Each row is a point on a landscape with many valleys, with its height.
A ball rolls from a point to the lowest of its 2 nearest points, and stops where none of them is lower. Distance is the straight distance between rows; heights are no part of it.
j431: [ -3   4  -3 -10  16  -8   2  -1  22  -3 -87  -5 -14   7   3  19   6  16
  -5 -10  30 -18]  (h 44.7)
j789: [-14 -26   7  19   4  -3   3  15   4 -11  22 -14  35 -30 -22 -13  30  13
  36  -6   2  12]  (h 54.1)
j372: [ 12 -24  12 -12 -15  -6  12   4 -16  12 -22 -16 -17  -9   5 -32  16  27
  23 -10  11 -21]  (h 52.0)
j295: [ 15 -12  28 -14 -11  21  -8  -9  -5  21 -34   2  -9 -15  14   0 -10  -6
  10 -16  21 -14]  (h 29.1)
j125: [ 10 -21   0  28 -10 -18   9 -10  -2  10  -6 -35 -15  39  -7  -5  22  28
   9 -11  -3 -12]  (h 79.7)
j396: [ 16 -16 -19  -7  -4 -24  16 -16  19   1  -6 -26  -5  12 -16  -5  12  22
  -2  -9   5  18]  (h 61.6)
j818: [  7  -5  -6 -22  -2   6 -10   7   4  11 -64  12   4  19  13  10   2   7
  15 -11  29 -12]  (h 37.3)
j476: [  6  -1 -31  22   2  -2  -1 -11   3 -11 -10 -30  -7  54  -4  11  15  26
   6 -12  -7  11]  (h 77.1)
j662: [  2  33  -7 -26   0  26   1  10 -20 -21  25  15   2   8  19   0  -4 -29
  -8   8 -29 -12]  (h 42.9)
j85: [ -2 -30  29  27   4   4  -2  -5  -8  25 -21  -5 -21  19  20 -21  18   8
  34  -4   4 -24]  (h 71.4)
j961: [ 23 -26  42  18 -18   2   2 -21  -5  28 -12  -6 -27  10  11 -17   1   3
   8 -19   8 -42]  (h 68.2)
j332: [  5  24 -17  18  17  24 -14  35 -23 -31  26   2  27  -6   6 -15  11 -29
  -7  -9 -10  28]  (h 53.9)
j481: [ 20  -9   5 -42 -13   3   4  15  25 -10 -14  -9  30 -15   3  21  21  -9
 -25   4 -10 -15]  (h 34.3)
j160: [  9 -15  41  -7   9   4  -9  39 -13  22 -37  -2   0 -14  32 -26  15 -27
   3   3  22 -29]  (h 64.3)
j579: [  6 -15  25  -7  11 -13 -16  37 -17  28 -17 -14  18   4  19 -32  17 -34
  -1   1   9  -4]  (h 73.3)
j413: [  7   6   7  -7 -16  -1 -13 -14  16 -17  31 -17 -30  18   8  10   8  23
 -22   5 -24 -13]  (h 71.0)
j597: [ 11  -7  13 -32  -8  11  -8  26  -2  -9 -41 -15  42 -15   3   3  11 -25
 -31   0 -13 -28]  (h 13.9)
j629: [-11   2  15 -10  16  -3 -19  12   7  54  -6  11  28 -19  -3  -9  -2 -25
  18   6  26   4]  (h 39.3)
j398: [ -2  16 -29 -13   5  15 -11   0 -10   0   6  -2  28  10  -8   8   5  -2
  22 -20  -2  24]  (h 38.0)
j310: [  3  22 -36  -8   3   9  -9   6  -9 -35  21   6  19  -4 -15  10  -4  14
   4 -13 -16  24]  (h 44.3)
j989: [ -5  27   3 -28   2  -4 -31  19   9  -2  44  45  -4 -29  14  11 -21  -8
 -32  10 -14   9]  (h 78.7)
j939: [-33  35  -4 -10   7  14 -17  24  13   3  15  16  22   1  14   4   8 -23
 -14  33  -4  -5]  (h 91.3)
j685: [-11  15  -2  -2 -12  40   5 -26 -16   2   0   6  -8  13   9   4 -13 -15
  18   2  -5  -7]  (h 36.1)
j142: [ -3  16   4  19  18  18 -12 -14  13  25  40   8 -21 -13   8  -3  -7  -6
  -2  15  -6  12]  (h 27.1)
j539: [ 14 -30   3  24 -12  -9  22  -9  -3 -30  40 -14  -6 -23 -35   2  -9  14
   7 -10  -6  21]  (h 60.5)
j982: [  8 -10 -23 -22   9 -30   6  10  23  14 -34 -11   7  16  -7  -2  33  29
   2  -4  12  15]  (h 69.4)
j421: [-10 -23  -4  10  -1 -37  19 -12 -17   4 -19 -23  -8  -5 -27 -23  18  45
  22  -9  13   1]  (h 26.7)
j743: [-17   7  13 -19 -15  -7 -12  -6  23 -25  27  12 -31  -1  13  40 -10  16
 -36  11 -29 -13]  (h 73.2)
j252: [  3 -25 -19  30   1 -21 -10   9  25  17  15  18  27   1  -8  -4  11  18
  22 -14  14  15]  (h 18.2)
j312: [ -8 -38   4  38  -3  -8  11  -5 -13  -6   6  -4  15 -20 -13 -25  29  12
  36 -17   0  -8]  (h 49.9)
j810: [ 29 -27  15  21 -17   3   1 -27   7  19  10  -1 -13  19  12   0 -14 -10
   9 -14   7  -9]  (h 64.4)
j451: [ 24  -3  31  -9   4  27  -2   2  13  27  -1   0   8 -19  22   2  10 -45
 -18  13   1 -18]  (h 45.1)
j63: [-25  21 -22  -4   5 -50  51  -6   2 -31  -5  32 -24  35 -13  33 -28 -19
 -27  17 -24  -7]  (h 70.3)
j462: [ 12   6 -19  18   3 -11  -4 -27  -1  12 -11 -14  -3  32 -20  25 -21   4
   3 -25  16  13]  (h 85.0)
j57: [ -7  -8 -25  -8 -20   0  12 -10  -4 -34  25  17 -15   8   7  16 -23   5
  -9   5  -7  13]  (h 64.6)
j13: [ 16 -25   0  18 -20  -9  17 -24 -15   2  14 -18 -10  20  -5   3 -34   1
  -3  -1  13   4]  (h 59.7)
j679: [  5  24 -11 -13   0  -4  13 -31  13  -8 -32   5 -13  36 -27  35 -12  -3
 -19 -13  -9 -13]  (h 76.6)
j772: [ 14  28 -14  -9   8  10 -10  30 -18 -30  36  16   4   4  30 -16   9 -20
 -22   5 -26   9]  (h 47.7)
j678: [ 16  -4  22 -35  -7  -4  -9  11  -8  12 -51 -16 -10 -17   4 -15   4  11
  16 -18  19 -20]  (h 40.8)
j690: [ -5   6 -38  -9 -11 -24  33 -11   3 -34  10  35 -19  28 -16  28 -40  -2
 -15   3 -16   6]  (h 67.7)
j992: [  1 -17  -2  -9 -22   8   7  -5   1 -15  39   7  -5 -11  19  -9 -12  -6
   4  22  -7  16]  (h 60.3)
j585: [ -6   4  -1  26 -12   1 -11  -7  13 -14  37  -8  -9  15   2   2  -9  28
   0   2 -13   6]  (h 68.6)
j426: [-15   3  20 -18 -10  -8 -14   1  27 -10  41  26 -23 -35  25  24 -10   4
 -27  18 -21   2]  (h 75.4)
j107: [ -3   3 -33 -13  10  -3  -3   9  12   3 -18 -16  13  36   8   9  35  21
  17 -10  -4  16]  (h 74.1)
j779: [-19  27   7  39  23  23 -23   2  -8 -10  38  -9 -20 -20  11  -8  11  25
   4  16 -16  20]  (h 65.4)
j687: [ 11  20  -4  -1   6 -23  14 -37  -4   9 -38 -18 -24  28 -20  13 -27  -7
 -14 -16  15   1]  (h 80.7)
j229: [  5   0 -21 -11   1  10  -8  -1 -12  13 -37  13  22  16   4   3  -4  -8
  28 -19  20   9]  (h 30.1)
j128: [ 18  -9  13 -26  -9 -12   0 -16  18  14 -41  -2  -2 -23 -18  10 -24  15
 -15 -15  27  -5]  (h 93.8)
j931: [ -3 -19  -2  13   1  -9 -17   7  11  44  -7  18  27 -19   0 -13   1  -3
  34 -12  24  11]  (h 29.4)
j688: [-21   3  13  60   7  13 -14   3   1 -28  34 -13 -13  -6  -4   3   0  31
  10  11  -7  13]  (h 66.8)
j919: [  2 -23  15 -27 -25 -12   8 -12  -2  14   3 -19  -2  -5  -5  -9   7  24
   9   5   4  -9]  (h 60.6)
j474: [-17  12   2  34   2  24 -18 -20  -9  10  19  -4 -10   0   8   1 -18  -7
  16   7  -1  12]  (h 32.4)
j569: [ 18  -7 -16 -17 -15   0   0  -2  10 -14  22 -13   6  11   7  -4  21  15
   3  -4  -8  17]  (h 53.0)
j860: [  2 -26  -8  21 -12  -3   4   2  -6 -39  49   5  -5 -26   7   5 -18   7
   5   5  -6  31]  (h 65.5)
j376: [  6 -15  10 -26 -11 -37  17 -24  19  18 -11 -18 -16 -12 -28 -10  10  31
  -9  -5   3  -1]  (h 69.1)
j978: [-15   3  12 -16   7   6 -15  33 -14  18 -24  -2  33  22  14 -14  14 -46
  -9  10   8  -4]  (h 80.6)
j949: [ 18 -22   0  24   5 -31  30 -20 -23   4 -17 -36 -17   3 -29 -12  -3  18
  10 -17   9   5]  (h 39.6)
j513: [  1  33  -3  24  28  17 -15   9 -14 -20  32  18 -14 -21  26  -4   4  19
 -25   5 -19  16]  (h 62.9)
j666: [  7   5  -5 -39 -16   3   1   2  22 -18   8   3   3   6   5  18   8   2
 -17   1 -12  -5]  (h 45.3)
j319: [  5  35  -9  29  38  23 -11  39 -22 -31  27  19  11 -27  19  -4  10  -6
 -21   8   7  30]  (h 59.0)
j456: [ -9   3  -3   7  12   6 -12  19  -5 -24  27 -26  21 -23 -12  -4  22  17
  25  -8 -13  25]  (h 56.3)
j568: [ 15 -23 -11  19  -1 -23  34 -22 -15 -18  10 -28 -13   4 -30   4 -22   7
  -2  -8   6  22]  (h 51.3)
j42: [ -3 -45  -3  12 -11 -26   9  -6 -23  18 -12   0   3 -24 -22 -35   2  42
  39 -15  25 -11]  (h 37.7)
j395: [-28  14   1 -25  -7   4 -13  16  15  -2  -4   9  54  -8  -2   4   2 -24
 -13  22   0  -8]  (h 88.8)
j283: [  9  -3   4   9  13 -11  12 -18  19 -19 -82 -11 -22   5   0  20  -6   4
 -28   4   9 -25]  (h 51.2)
j552: [ -6  10  11   8  17  11 -19   0   2  45  23   2   6 -25  -6  -9   4 -18
  14   3   5  16]  (h 35.7)
j240: [-30  23  14 -15   7  10 -12  29  -3   4 -27   6  42   0 -15  -6   3 -45
 -18  14 -19 -22]  (h 85.4)
j741: [-32  47  -3  -3  28  12  -2  32  -3  14  19  20  -3  -3   1  -1  -5 -25
 -35  31   1  -4]  (h 93.2)
j231: [ -7  26  -3  -9   1  26  21   9 -20 -29  23  51 -30  11  15   3 -19 -20
   6  18 -34 -12]  (h 40.0)
j885: [-14  19 -18 -12   2   8 -11  29 -13 -37  35 -11  20 -12  -2 -13   8  12
  -2  11 -21  25]  (h 50.7)
j649: [  9   0  48 -10  12  18  -7  19  -6  33 -28 -11   9 -31  16 -10   5 -49
 -15  19   6 -29]  (h 54.4)
j126: [-12 -44   0  36 -23 -22  11 -18  -3  14  18  19   6 -22 -25 -32   7  21
  26  -7   8 -19]  (h 45.2)
j980: [-16  17   1 -12  -5  38  18 -13  -9 -15   3  39  -5  22   1   1 -19 -34
  16  18 -18 -24]  (h 38.5)
j4: [ 14 -10  45   5  -3  31 -10 -25  13  30 -17   4 -12 -19  12   4  -9 -28
  -4   3   8 -23]  (h 36.7)
j619: [-16  19 -19  -2   8 -31  32 -29  13 -13 -26   6 -13  37 -12  22 -20 -13
 -29   9  -5  -1]  (h 73.6)
j722: [-22  44 -19  14  36  37   6  19 -12  27  24  16 -12  -5  10   6  -8 -13
 -12  30  13  -3]  (h 94.9)
j291: [ 16   2 -20 -12  -9 -18  -1 -21  12  18 -27   3   5   5 -23  12 -22   5
   4 -24  22  19]  (h 88.7)

Call two points neighbours if one is among the 2 nearest of the other. Go from one point of each pair to the other, from neighbour to neighbour, staying as low as possible. Name the highest point that can't be avoided.
j597 and j992 | j85
j992 and j229 | j860
j229 and j421 | j456
j396 and j295 | j376
j142 and j421 | j789
j252 and j142 | j629

For each start below, name the point where the ball stops.
j741 | j295
j585 | j142
j772 | j142
j961 | j421
j462 | j992
